Each row is a point on a tangle of strands that fork and nearly touch. The rows are in no order.
Two points are linked if the straight distance between their rows is under 98.9. Some points are linked to none.
(231): [  5  18  15  21  -5   0   0 -15  -7  -2 -24  35  -1 -13 -18  10  54  12
   3  -8  14  11   9  -3 -14   7  -2  13  10  -5   5  11  13  18 -15  -2
 -11 -13 -15  12  -3  28  -9 -26   9  -8   7  10  -3  -2  -5  -7  -3]
(31): [ -1  20   9  22 -19 -16   5  -8  -9 -10  -7  16  11  -2  17   2  -8 -32
  -8   5 -12  17   1   5  22  -3   8   4  25  -3 -17 -20  -6  26 -27   2
 -17  11 -15 -12 -18 -11 -33  -1 -11 -14  26 -20  -4  -9 -21 -16 -21]
(753): [-25  -3 -33 -11  50  14 -28  -1   6  -2 -14 -27  13  21  12 -19  30  38
  -4  -6   3  24   1   7  11   5 -16  15  -7  14   1  17  -1 -17   5   1
   0  -5  -8  15  -1 -16  23   6  -3  32   3  13  -2   5 -15  23  25]
(550): [ -7 -26 -12 -15  39 -11 -30  18  -3   3  -1 -30   6  20  23 -14 -24  13
 -12 -42  -9   1 -10  -5  11  -3   8 -10 -16  19 -24  16   7  -9   5  -6
  10  -4  14   3   6   1  11  31  21  13  -3 -10   8   2  -7   7  10]
(167): [  4 -16  35 -13   4  -3  19 -15   0  -3 -10  -4   2 -15  -6  22  30   9
  -7  -3  11 -25  -6  13   4  24  14  -3  11   0   6  31 -16   5 -20  14
 -11  -8  -8   8 -11   3  -5  -3   8 -10   0  13   0   9  21  -3 -19]
(64): [  6 -16  12  -1  -4 -16  -5  -7  -1   2 -23   0   7  26  -9 -13 -29  -7
 -26 -53 -29 -14  -3  -5   4  -3  13   1 -13  11 -33 -23   1   8  11  -4
   6   0  20  25  12  13   2  -8   8  15   2 -32 -15 -20 -10  -9   4]
(628): [ -6   8   0   8 -35 -20   1 -17   0   6 -17   0  20  -5   1 -16   3  21
  -9  -1   2   7   1  18  -3  11   9 -13   6  11 -15   9  -6  22   1  18
 -10  16 -11   4  11 -18   8  14 -13  24   4  -9   0   3  -1 -19  42]
(853): [-17  21 -22  27  -1 -10 -17   1 -11 -23  -5   3   3  33  25 -33  -6  11
 -29 -25 -19   4  -2  -2  21 -14  -3  16  -7  14 -50 -10  11  13   0   3
  -8   2   8  19   9 -10  -4  -1   6   6   6 -51 -11 -12 -20  -3  19]
(255): [ -8  -2   8 -22  31  31 -13  24  11 -14  22 -28  17 -13  18   8  -8  21
  20  25  16  14 -13 -21  -7   0 -22   5   9 -10  15  12 -13 -16 -16   1
   3 -12  24   6  12 -34   4  23  -5  13  -3   1   0   5  10  22  -1]
(471): [-12   8 -18  -9   6 -16  15  26  -6  10   4 -13   5  -7  -3  24   0  -6
  10 -35  28  -2  -5   2   8   7  25 -21 -25   7 -15  14 -10   2  -3 -37
  10  36 -35 -29 -20 -16  -5  19  19   8 -11  14  13  16  22  -8 -12]
(897): [-28  20 -36  12 -25  -8   3  14  -4   1  17  -8  -2 -11   1   8 -10 -13
   6  -6  36   2   3   7   3   5  18  -8 -19  -3 -13   1  -5   1  13 -28
   0  28 -30 -34  -5 -27 -10  14   9   9 -10  13  17   1  15 -23   3]
(465): [-28  23 -44  36 -29  -2 -13  10 -14   0  16   0  -2  -8  -4   0  -2 -15
   3   7  27   4  17  14  -9   2  19  12 -14   6 -19  -1  -1   1  -3 -17
  -7   0 -20 -28   2   3 -21   2  12   0   4  -7  22 -12   7 -20   5]
(84): [ -6  21 -17  34 -12  -5   1   8   1   0   5   9   1 -26   1   8  17 -17
  10   5  21   1  11  10  -9  -6  -5  14   4  -5  -8   2  11   5 -11 -19
  -5   9 -13 -17  30  15 -21 -10  13 -21  11 -11   3 -13  -4 -12 -15]
(502): [  3  -5  -8  -6 -14   4  -2  -6  -3  13   6   8  14   0   4  -6 -20   3
  10  18   7   7  -4   6 -16  15  -8   5  -2  -7  33  20  -6  -5  26  43
 -17 -22 -10  -1 -13  -2  26   4 -21  23   4  37  -3 -10  -6 -28  17]
(395): [ -5  -1  15 -10  16 -27  -7  10   9  -3 -14 -19  42  -5  10  25 -15  -9
  18 -24  -9 -11  12 -12   2  11  -2  -6 -18  -3  17 -12 -12   2 -11 -20
  -4  18  -6  -3   8  -3  -2  17 -20  -6  12  20  24   8   7 -13 -16]
(1029): [ -4   3   8 -15  23  22 -21 -21 -18  -6 -12  15  -8  26 -10   2  53  17
 -20   4   2  13  -4  -1 -11  16  -4  16  19 -16  37  37 -21  12 -18  21
  10 -31 -11  -8 -19   5  -7 -19   5   1  11  22  11  13 -14   6  -1]
(450): [ -7  -3  12 -11  20  10   3   9  19  -2   3 -12  26 -21  31   7  -8  22
  29  27  17  13 -29   5 -11  -2 -14 -14  11  -1  17  15  -6   6 -14   7
   2   2  11  -1  -6 -37  28  27  -8   8  -4  24  10  -3  16  25  15]
(874): [  3  -3  26   2  15 -31  -4 -14  10  -4 -21   0  35   2  -1  21  -1 -15
   4 -27 -21   2   6  -8  -3  10 -22   2  -9  -2  12 -17 -16  -7 -18 -27
  -1  13 -14   2  30  21  -7   2 -13 -23  20   5  17   2 -14   0 -14]
(620): [ -1  26  -7   9 -37   3  22  15  -5 -24  12 -13   7 -30  17 -22 -20 -18
  34  12  -3   6  13  -9  -4 -10 -13  -2  -1  -3  -8 -21   2   6  19   0
  -4  33 -19 -15  27 -29 -18   9 -11  -6   1 -39 -13   7  13 -16  25]
(67): [ 32 -14  13   2  -6   8  33  13   5 -14 -17  34  -8 -22  -6  14  25 -24
  26  -4   2 -16   7 -12  -8  -4   0  33   7 -14  19  12  20  -9  15 -14
  -5  -3  -4  13  28  41 -11 -24   5 -23 -18  11 -17  -3  -7 -11 -34]
(735): [ 13   6 -14  17  25  -1 -16  16  -1  -5   5   4  -1   0  21   6  36   9
  -7 -20  -4  -7   8  -3  -2  -2 -16  17  -6  -3 -14  12  17 -20  -5 -28
   7  -3  -1  16  20  36   6 -19  -1 -16  14 -33 -10   4  -6   7 -24]
(818): [  8   1  26  -8  -3 -38  27 -22   9  10 -32  19  14  22 -33  20   3 -28
   1 -34  -5   5   3 -10  19   1   2 -10   6   5 -27 -26 -19  27  -3 -20
  12  25 -10  -1   7   1 -24  -9  -5  -2  11   6   0  -2 -16  -4 -24]
(613): [  3  21   6  35 -19  -7   9  -4 -12   3 -16  39 -12  -5  -4  18  26 -14
  -6  -6   6   5  15  -2  -2  -2  24  18  20   1 -20   7  19  16 -27 -19
 -12  -1 -12   2  -6  30 -23 -11  12 -12   9   5  -2 -10  -5  -9 -28]
(1022): [ 22  10   0  26 -10  25  27  26  -1 -11  32  20 -18 -18  -3  -3 -10  -6
   5  23   6   3   6  -8  -9 -10 -14  23   5  -1 -10  -1   3 -21  -3  -1
  -2 -14  -1   4  24   5 -20 -10   4 -21  -6 -35 -28 -23   1  12 -16]
(699): [-20  13 -14  19 -43   1  13 -15   0  10  -1  11  -9   1  -9 -23  -3  10
  -5  34  -2   7   2  26   8  -3  21  -6  15  11  -7  -6  -4  15   6  39
 -18   0  -7  -4 -19 -24   2  17 -13  14  -6   0  -6 -12   6   0  45]
(18): [ -6  14 -26  -8 -21 -11   8   3  14  25  23 -10  -1   0   5  -2 -17 -20
  -4  22  11   0   5  15   0   3   3 -30 -18  -3  -9   8  -7   5  14 -33
   7  34 -11 -35  10 -22  -1   6   5   5  -4   2   1   2  21 -17  -7]
(779): [-30  20 -11  18 -34   6 -11  -6  -6 -15   1   0  12  16   3 -25 -16 -15
   1   6 -14  25   0  10  21 -12  19   6  19   1 -22 -16 -11  18   1  31
 -23   1   6  -3 -15 -34 -10  10 -20  10   9 -25   4 -13  -8   0  16]
(893): [ -6  -7 -18  10  -1  14  -3   4 -20  10  26  -1 -34  -1   2  -6 -14 -22
 -16  12  24  16 -14   7  16 -15  23  -1  20  -4 -14  -6   3  14 -13   7
   3  -5   1 -22 -27   3 -24  11  23   2  -6 -11   3 -14 -15   5 -23]
(1008): [ 11 -15  14 -22   3  -8  15 -13   3  16 -18   3   7  -5 -24   3  12 -14
  -1 -18   9  -3   5   7  -1  11   2 -26  11  -7  15  21 -25  12  18   0
  30  22 -18 -15  14   6   3   3   1  -6   3  31   7   9  -2   7 -12]
(851): [ -7  -2 -21  27 -19  25   0  -6 -29   6  23  15 -13 -11 -20  14 -16 -46
  -6  27  36  -2  -7   6  -4  -9   1  15  -2  -6 -17  13 -17   5  -7  18
  -4  15 -14 -33  -1 -13 -30 -14  27 -15 -14  36  14 -27   8  -3 -38]
(869): [-16 -22 -29  -9  23 -14 -21  17  15  21  12 -22  -7  14  26 -13 -16  13
  -4 -24   7  11 -21  14   5 -18  29 -15 -20  10 -19   9  11  -4   3 -29
  12  11  -4 -21 -12   2   4  39  25  11 -18   6  23   1   6  21  12]
(1011): [-11  16 -26  25  -3   8 -18   7 -15  -9  10  -4 -10   4  18 -16  32  16
   0   8   1  13   7   2   8  -4   2  12   8   3 -34  -5  15  11  -6   0
  -4  -7  15  14   3  -7 -17 -13  12   8   8 -43 -24  -1 -12  -1  16]
(199): [  6   6   9   0  15 -33  10 -18  12   4 -35   9  29  15 -25   7  10  -3
 -14 -44 -20   4  -9   1   3   9 -19  -6  -8  11 -16 -19 -23  12   0 -29
  20  21 -16   0  22  10  -3 -16  -9  -7  20  -3   9   4 -18  15 -13]
(945): [  9 -12  13  -2  -2  -9  -4  17 -10   2  -9  -3  -4  -3  -2  15 -19 -28
  27 -33  -6 -11  18 -24   4   1  14   5   5 -10  -2 -23  14   1   6 -19
   5  -7   7   4  -2  34  -9   2 -15   9   4   0   5   1 -14 -17 -13]
(113): [  2  13 -15  20  25  19 -10  18   0  -9   3   1  -4   1  28 -18  27  17
   7 -12  -6  14   7  -7   7  -3 -15   9   1  -7 -21   5  22  -8  16 -13
   9  -1  18  22  18   6  -2 -26   3  -7   5 -45 -34   1 -17   2  -1]
(955): [-12  -4 -25 -11  29  15 -34  -6 -12   2  -2 -13   8  26  -7  -6  35  34
  -1   7  -9   7  16   7   7  -3 -29  22 -23  -1   4   8   6 -34  16   7
  -2 -26   3  26  15   7  19 -19   3  14   8   3  -8   7 -20  10  17]
(48): [ -5  -4  -1  -5  20 -21  -2  11   2   1  -9 -22  -6  -1   0  23   6  -6
  -2 -42  11  -8  -2   1  18  -6   9  -9  -5   9 -22  -5  -6   5  -7 -29
  16  11 -17 -11  -4   9  -8  11  19 -11   2  -9  20  15  12  12 -28]
(548): [-12 -12 -17  -2  26   6 -13  12 -12   3  15  -7 -16  15   3  -7  -7   2
 -11 -13  14  21 -13  -1  28  -6  22  -2  18   2  -6   1   0  18   1   4
  12   0   6  -6 -30  -7  -8  14   2  19   3   9  -9   2 -27  -4  -8]
(5): [-23  -3 -22 -13  48  -5 -34   8  13 -17 -12 -24  14  30  10 -26 -14  21
 -19 -35 -10   7  -5  -9  15  -7 -16   7 -12  11 -18  -3  10   1  10  -5
   9   9   8  15  13 -14  15   9   0  21   6  -1  -9  -9 -21   2  20]
(166): [  1  -8  -1  -8 -23  -2   7   8   1  -3   1  -2  -2  -4 -24  -9 -27 -25
  28 -24 -15  -9  17 -15  -2   3  17  -8   0  -7  -3 -15   7   2  36   8
   5   5   4  -4   0  14   9   4  -9  17 -11   0 -10  -2  -7 -12   3]
(313): [ 23  -5  19 -30  42  -2 -16 -14 -20 -11   2   4  23  19   4 -25  29  20
 -23  12 -22  16   1  -5  -1   4 -38  19   8 -23  22  15  -7 -11  -6  11
   4 -26  19  33   4  17  -2 -23   2  -1  29 -17 -12  -1 -32  14  11]
(337): [-18   3 -12   3 -50  -7   0  -4 -12  28  25  13  24   5   9  -8 -33 -41
  10  33  -8   4   4   2  -6  19   6 -15  -2  -7   7  16 -18  -6   0  -2
 -20   9  -3 -17 -18  -5  -3  29 -26  -9  -2  29  11 -33  -2 -31 -11]
(1050): [  8 -32  10 -31  36  -8   8  10  15   3  -2 -14   2  26  -1  -8 -25  -3
 -10  -3 -23 -10  -9  12   8  -9  -2 -11  14   2  18  18 -28  -3  11  -3
  47  15   4  -6  19  -6  12  25  -9 -13  -6  13   5   8 -19  31  -7]
(802): [ -8 -17  -8   7 -27 -10   4  -5  -6  -4 -16   8   2  14 -30  -4 -19  -9
  -5 -41 -26 -15  19   5  -6  -1  18   9  -3   8 -19 -31   3   1  13   5
  -5   0   4  10   6  23  17  -7  -6  13  -1 -19 -13 -25  -8 -12  27]
(894): [ -6  -3 -21   7  14  -7 -20  12  -6   2  21 -17   3   4  17  11 -22   1
  -7  -1   4   3   0  -1  13  -3   7  -1  -3  11   0   7  -5  -5 -12 -11
  -4  -5  -6 -12 -17  -4  12  22 -13   9   8  14  13   3  -9 -12 -11]
(389): [  5 -10  -1  -1  -3  13   1  16 -16   1  35 -13   0 -13   6  23 -34 -15
  15   9  22  -4   1 -10  -3   7  -4   6   4   3  12   1  -9 -19  -5   0
  -4  -5  -1 -10   3   3  -7  11 -14  -4   3  10   5   1  -2 -14 -33]
(1057): [ 17   1  28 -10  19  -9 -12 -27  -1  -9 -26  27  18  21   6 -20  24   0
 -16 -11 -15  13  -8  -5 -22  10 -17  20   9 -27  24  -5   2   9  -7   1
  -1 -17  13  32  17  29   3 -26  -8   0  36  -1 -11 -19 -36  -9  -1]
(281): [  2  19 -25  14  12   2  -5 -27  32 -14   2  -2 -24   3   9 -31 -10  11
 -28  20  -4  17 -18   8   2 -25 -18  -7   0  -5  17 -19   9  -2  30   8
  -3   9 -10  -7   2 -11  15  -6 -18   8  -4   3  -6  12  -6  24  10]
(824): [ -6   6 -25  26   6  10   3 -16  29 -18  10   9 -30  21  11 -25   3  12
 -17   1  -5   4  -6   2  10 -12   8  14 -16   2  -2 -18  13 -14  26  21
 -10 -13   4  18   1  -7   8 -19 -10   1 -14 -15 -20   0   2  18  -3]
(572): [ 12  -6  22 -23  16  -9   8 -18  20  -6 -16  -5  16   1  -8  -7  24  25
 -28  -3 -20  -8 -16  10  -7   8 -29 -11   3   5  16  -2 -11 -12   7  14
  11  -1   1   1   5  21  22  -2  -5 -21   0  -4  25  20   6  46   9]
(228): [-18   7   1  -9  21 -18  -9  21  20 -13 -14 -26  34  -8  22  14  -9   9
  29 -30  -4 -12  -3  -3   5  11   6  -4 -13   8   4   8 -10  10   6 -13
  -1   8  -7  13   3 -27  23  22 -15  10   1  17  15  15  25  -5   7]
(187): [  4  27  -4  28   9 -11   3   8  12 -15  10 -14   3  -4  34  -1 -27  15
 -15  -1 -10  -1  -7  -8  12  -9 -17 -11 -11  10 -18 -19  -2   2  -5 -16
  -6   7  -5   8  11 -29  -2   7 -12  -7   6 -38 -12  17   1   6   2]
(132): [-19  24  -1  17 -17   0 -16  15 -21 -29   3   2  20   5  25 -14 -17 -25
   2   7  -9  22   1  -5  24 -10   4  16  21 -14 -17 -24   0  29 -16  14
 -18  11   5 -12 -18 -33 -31  13 -13 -11  17 -38   2 -16 -23 -21   6]
(787): [ -3  19 -29  38   2  24   4  15   4  -7  14  22 -25 -18 -12   5  19  -5
   6  18  21  -7   2   6 -13 -15  -1  30   0   1  -2  -3  23  -7   4  -1
  -1  -3   6   1  18  11  -4 -31  14 -17 -10  -2  -8 -12   7  11 -15]
(592): [  8  14 -18  14 -12 -12   2 -27  17   7 -22  19 -10   5 -13 -16   1   4
 -30  -2 -18   9   9   7 -13  -8 -15 -15  -9  -3  20 -13   3   3  27   9
   3  -7 -17 -15   3  16  26 -14 -18  10   1   3  -1   7   1   5  30]
(239): [ -4   3  -8  11 -10  10 -19  -2   7  -5  20 -16  -9  -3   4 -28   1  26
 -18  42   4   9   1   5   2  -1  -7  -5  10  -6 -13   6   2  -2 -10  10
 -11 -20  29   4  10 -13 -16   5   6   6  -1 -33 -13  -3  -5   6  24]
(458): [ 12 -43  30 -41   9 -20  16  -9   8  23 -25   2  15  21 -27  13  -4  -9
  -7 -17 -25 -27   1   6  -4  13  -2 -11   4   0  17  14 -29   0   0  -6
  37  11   8  -7  16  18   3  19 -10  -8  -3  17  17  -6  -2  10   3]
(497): [ 29  -4  14  15 -22  -5  41  14  13 -13   9  30  -7 -19 -14  11  11  -4
  12   0  -3 -17   8   0   0  -8  -5  18  -7  -6   0   2   3 -15  13   5
  -7  -8   9  12  24  25 -12 -21  11 -37 -21 -22 -31  -9   5   3 -12]
(1017): [-11  -2   4 -11  10  15 -21 -14 -19   1  -7  15  -8  30 -40  20  19  19
 -14 -14  -1  19  -1  -6   5   2   4  11  13  16   8 -20   0   9 -15  23
  10 -18   7  16 -38  -1  11  -5  -6  14  10  42  -1  -8 -26  -7  14]
(800): [ 15 -18  10 -13  -9 -17  34 -13   0   9 -31  19  -8 -12 -45  15  15 -30
  10 -23   0  -3  18  -8  15  -7   1 -14   6  -6  -8  -2  -9  14  26  -9
  19  29 -14 -16   8  21 -18 -18   5  -8 -11  20  -5   7 -10   1 -16]
(409): [  1   9 -12  21  -1 -17   0  -1   8  -2  15 -10 -14  17  17 -11 -38   9
 -17   5 -26  -1  -3   4  17 -18  14  -5  -9  29 -26 -39   6  -5 -13  -5
 -19   2   1   7 -19 -10   0  22  -2  -3  -4 -29  -5  10   6  20   6]
(991): [-12   3   7   7 -43  -9 -12 -18  -3   9   8  14  17  16 -14  -9 -31 -29
 -13  17 -19   6  16   5  -4   7  21  -5   3   0  -2   0 -16  -2 -15  13
 -27 -10   7  -7 -11   6  -7   9 -13 -13  11   7  13 -25  -8 -24 -13]
(828): [ 17  -7  30  -3  16 -15   0   2  18  -1 -20 -11  17  17  14 -18 -28   5
 -13 -42 -29 -20  -4 -13  10  10   0 -25 -22  15 -24  11 -13 -11  21 -13
  14  -8  23  35  22  -5   0   2   5   0  -1 -26 -11  11   8   4  -3]
(536): [-14  17   0  10 -19  14 -13  -8 -20  -2 -13  16 -13   4 -23  11  12  -3
  11  -1  -1  21  19  -8  11  -1  17   0  15   7  -1 -24  13  17 -14  20
  -9  -6   7   5 -54   2   0  -8  -9  16   6  23  -1  -4 -13 -21   8]
(57): [ 10   1  31 -30  17  16 -21   3   8  -8   4 -22  21 -16  16   1  16  22
   4  18  -4   8   3 -12 -28  16 -27  -2   6 -13  22  15  -6 -18 -20 -12
  -6 -19  17  18  10   1  -3   7  -4   2  13  -6  11   6  14  20  -7]
(258): [  8  -5   9  -7  38  16   9   4   3   6  -1 -18 -16 -15  21 -17  15  17
   5   8  10   8 -24  -3   6   2 -10 -23  32   6   8   3   2  13  13  14
  21   4   2   2  -5 -13  -1  -5   6   6   8 -20 -30  14  -9  13   9]
(252): [ -2  18 -14  13 -21  32   8   4   6  -2  28  -4 -14 -17   7 -15 -13   4
  -8  61  11   9   0   2 -22  -4 -12   1  -3  -8  10  -6   7 -14 -13  11
 -15 -13   4  -4   5 -26  -1  -1 -10  24  -1 -21 -13  -9  25  -3  23]
(293): [ 14 -26  13  -6   1 -12  23   2 -14 -18 -19  28  -1 -15 -38  26  27  -3
  29 -24   3 -12   5 -11  -2  -1  -8  31   6   1  16  -6   5  -2  14  17
  -1 -15  -1  10  12  47   4 -22   1 -20  -9  16  -3  -8 -17 -11   1]
(76): [ -1  11  20  15 -45  -8  15 -23  -5   4 -17  28  14   5  -9  -3  -1 -37
  10  -1 -14   5  14   7   1   7  16   2  10  -6  -8  -7 -16  17  -2  14
 -32   8  -8   4   3  -8 -18  -8  -7 -10  11   3  -7 -18 -13 -13 -25]
(546): [ 14   7  10   8 -17 -14 -11 -26   8   0 -29  34  11   6  -3 -17  10   1
 -15 -12 -27   8   7  -4 -29   4 -18   2  -7 -11  28 -22  12  -1  13  10
 -10 -16  -2   4   5  30  15 -32  -9  10  16  -3   1 -11  -8  -7  19]
(112): [  0 -26   6 -20  21  -6  -2  10 -17  22   0 -19 -12   6   6  29  -3  -7
  -8 -26  13  -8 -12   7   7  -6  27 -10   3  12 -14  10  -4   3 -24 -20
  15   3 -15 -11 -36  16   0  31  27  -2  -7  14  26  10  14  22 -28]
(295): [  2  11  14 -10 -18  18  -7  -1 -22  -2   0  10  -7 -24  -3  11   4  -5
  36  20  -5   3  22 -22 -16   4  -5  -1   7  -8  28 -21  24   8   1   9
 -17  -8   5   7 -33   8  11 -13 -11   9  -1  29  -2  11   1 -26   9]
(995): [  0  -9   6 -26  10  12 -16  13  -7   7  -5  -1   2   3   7   1   1  -7
  27   8  11 -17   3  -1 -24  20  12  -1  -2 -12  39  35  -5   3  19  -3
  26  -1  -1 -15  -7  -1  27   8 -19  18   1  51  26  11   7  -4  -3]
(660): [ 12 -16  11 -17  -1   8   0   2  -5  -6  10   3  -2  -7  -3  19  -8  -6
  26  11  12 -19   1 -15 -12  16   1  14  -4  -8  36  16 -13 -12  16  23
  -1 -14   2  -5   4  -1  15  -4 -18   3  -7  38   9  13  -1 -15 -17]
(1068): [-12   2 -12   1  11  -8   3  10  15 -18  -4 -22  26 -21  15   8  -5  27
  34  -3  15  12 -12  -5   1   2 -15   2  -5  17   3   5  -1   2   7  14
 -19   2  -9  28   4 -31  28  20 -12  16  -4   6   9  12  16   1  26]
(95): [  1   7 -10   2 -28  -7  18   7   2  -6  14  -7   4 -25 -15 -17 -26 -14
  27  10   3   7  10  -2  -1  -4  -9 -12   5  -3   0 -14   1   2  38  10
  -2  22 -13  -8  14  -9   0  11 -10  -1 -13  -6 -14   0  -6  -7  23]
(408): [  7  -1  12 -14 -16  26  23  10  14   3  25 -13 -21 -16   6   2 -27   3
  -2  27  20  -5 -23  -3  -5 -13  20 -11 -16   4 -10  -7  18 -10 -18  -3
 -10   6  25   7   0 -35  -5   1  25  16 -26 -12  -5  -2  39  13   4]
(545): [ 16  -5   6 -17  27  16 -16  -5 -22  10  11  -6  10  13   1  -3  30  37
  -2  29 -17  15  10   2   6   8 -38  14 -10 -20  27   8  -5 -39  -1   4
  -3 -32  14  23  -2  13   3 -18  15   6   8 -13 -28  11 -22   9  20]
(1063): [ -3   9  -4   7 -15  15  12  11 -14   1  21 -13 -27 -15   9  -1 -24 -23
   7   5  20  -3  -3 -10   0 -16  18  -5   2  -2 -22 -23  23   7 -14   1
  -6   9   8  -8  -4 -13 -24   0  31  -1 -12 -39  -5  -5  17   2  -7]
(567): [ 16 -17  22 -11  21  -3   3   6  -8 -10 -24  -3  10 -14  -8  10  15  -1
  33 -33  -9  -9  15 -18  -7  10  -2   5   6  -2  20  -9   9 -10  13   4
   9  -6  -2  24  14  33   8 -13 -15   4  14   2  -5  13  -9  -1   3]
(658): [ -7 -14 -12   8   2  33   6  -3 -14  13  36  -1 -31  -5  -8   4 -13 -31
 -24  40  35  -3 -30  14   4  -8   5   7   7  -8  -3  14  -3  -2 -15  21
   5   8   5 -29   8 -20 -17  -8  25   3 -14  10  -2 -16  10   5 -27]
(432): [  6  -9 -10  13  -3 -23  -6  -6  20  14   2 -10 -25  15  -3  -6 -14  21
 -24  -1  -8 -15  -6  11   5 -15  25  -6 -25  27 -20 -24  13 -12  -2   1
 -21 -17   6  15 -17   9  12  12   8   5 -21  -5   9   9  21  19  16]
(639): [ -9  -6 -30  -3  -2 -10   4   7  28  21  21 -17 -20  11  14 -16 -30   0
  -9  15  13   2 -16  17   3 -23  19 -20 -22  11  -9  -3  13 -13   7 -38
  12  25   5 -25   0 -12   0  22  17   3 -17  -1  11  -4  23  13   7]
(476): [ 10 -14  13 -11  11  -5  -2 -13  26  -3  -7  -5 -20  11  -9   1  18  40
 -21  -6 -11 -24 -13   6  13   3   2   1 -11   6   3 -12   3 -19   5  11
  -4 -19  17   9  -8   7  19  -7  -8 -14 -18   4   3  16  16  25  11]
(375): [  8 -17   5 -20  41  -2  -6  -4  20  -6 -11 -24   3   8   1 -13  10  11
 -30 -14 -29  -7  -5   9   3  -8 -14  -8   4   8   4  11 -14 -11   8 -16
  30   9   4  -3  14  11  17  12  -6 -16   5 -10  18  17  -8  43  -4]
(155): [ 12   4  24 -27 -14   8  15   0  15  -8   5 -11  -2 -30 -12   7   0  16
  -7  32  15 -27 -11   5 -14   1  -5 -15  -8  -5  14  14   3 -14 -12  -4
  -9   3  19  -1  13 -17   3  -5  18  -6 -21  -2   7  10  43   8   8]
(431): [ 15  -2   6 -14 -16  24   6  12   7  17  25  -5 -14 -24  -6  -2   1  27
 -13  51  16  -5   2   4 -31   8 -16  -6  -9 -14  27  14  10 -26 -11   4
   0 -16   9 -17  15   7  -3  -4   2  -1 -10  -7  -3  -5  26  -8  30]
(808): [ 14 -13  34  -2  -1 -17  19 -27  16  14 -18   9  -5   3  -7   7  24   1
 -29  -2  -2 -19  -9  17   9  19   0  -4  12 -17  -5  24 -12   0 -15  -1
  -2 -14   2   8  16  27 -19 -15   1 -21  10  -8  -4   2   0  -4 -28]
(782): [  3  19  12   4   3   3 -14 -18 -18   6 -14  12  -3  -8 -11  10  65  29
  14  14  -7  -1  15  -1 -10   3 -17   8   2  -5   8  -7  23   4 -17   1
 -12 -19  12  19 -15  20   5 -31  15  -6  10 -10 -10  14   3  -3  14]
(352): [ -5 -16  17 -15  11  16 -12 -10 -20   0 -15  19 -27  23 -35  23  36  11
  -9  -9   4  -4  10  -6   3   4   6  17  17  -2  15  12  -3   8 -15  19
  16 -28   0  -6 -19  18  -5 -14   7  -8 -11  33  11   3 -11  -3  -7]
(240): [  8 -28  16 -19  20   8  12   6 -15  12  10 -18 -19  -4  -2  36  13   3
  -8   1  16 -30 -12   9  -2   8  10   2  11  10   1  21   2  -8 -34   4
   2 -13  -7   1 -22  12  -3   5  22 -10  -8   4  12   5  23   6 -33]
(635): [-15  33 -24  19 -28   6  15  20  -4 -17  13 -11 -12  -8  16  -6 -28 -23
  23   1   0  -1   9   2   6 -22  14   6 -14   5 -20 -36  15   9  10  -7
  -8  21 -15 -20   5 -29 -18   3  17  -6 -10 -46   2   6  28  -7   4]
(528): [ -7 -20  11 -32 -13  21   3  12 -10  13   9  18 -12   2  10  16  -1  -3
  26  22  12 -30 -10  -2 -24   8   9  -4  -5 -13  32  44   4   0  -9  -6
  24   2  13 -15 -21  -2  34  11   1 -10 -19  64  28  -5  25  -3   0]
(792): [  5  11   2 -10  14  20 -11 -11 -19  16  -1   5 -15  -8  -1  14  27  16
  20  30  -3  11   8 -12 -18  -1 -23  -2   0   0  35 -13  22  -1  -7   8
  -4 -19   2  -2 -37   4  18 -21   5  15   6  16  -8  24   3 -11  17]
(72): [ -3 -14  -6 -10 -17  34   1  -1 -29  15  14  17 -14 -14  -7  21 -13  -8
   4  36  20 -13 -11 -15 -14   4  -2  -8   0   6  27  26   9   8 -20  13
  13  17  -8 -22 -29 -14   8  -1   4 -15 -18  65  22  -5  20 -22 -14]
(601): [  5   9  20   8 -25  -4  26 -27  28  -4  -7  10 -15  -3 -29 -12  -7 -11
  -1   7  -8  -7  -9   7  15 -14   2 -16   1  -3 -22 -23  -6  17  26  10
  -6  15   8  -3  10 -21 -11 -10  13 -11 -22   2 -10  13   7  22  -7]
(143): [ 27   7  22   2  15 -14  13  13  15  -6 -11 -12  19 -16  27  -3 -18   8
   7 -20 -11 -10   4 -15   1  11 -10 -23 -10   6  -7  -1  -8  -6   5 -19
   7   5  -9  21  22  -7  -5  -3 -10  -7  13 -29 -21  21  12   0 -10]
(837): [ -6  -2 -11   4 -33  -6  -4   9   2  17  17   5  30  -3  33   1 -25  -4
  16  25   5   7  -4  13  -7  13  12 -13  -2  -7   8  31  -6  -3  -2   7
 -15  -3  15   4 -23 -13  25  24 -27  16   5  34   7 -22   2 -35  17]

A fork is a point with three links. Follow the links from the first point to the second and name the forks in between, in order.
(76), (1063): (660) (893)
(620), (409): (166)
(1011), (375): (1063) (166)
(753), (613): (897) (84)
(1029), (658): (84) (166) (1063) (893)
(828), (808): (166) (84) (897)
(1057), (548): (897) (84) (166) (1063) (893)
(31), (782): (660) (893) (1063) (166) (84)

Follow the links from the first point to the second, and from the first to the third. Name the last point that the two ways share.
(431), (476), (869): (166)
(497), (239), (548): (1063)
(853), (894), (240): (1063)
(897), (1017), (431): (84)
(395), (893), (293): (166)
(995), (48), (792): (84)

A fork is a point with three links, a tip a point with one. Leave the first point through the second and follow the links. Name the first fork or tip that comes.
(18), (639): (824)
(84), (787): (166)
(458), (1008): (57)
(824), (281): (897)
(352), (1017): (84)
(628), (699): (660)
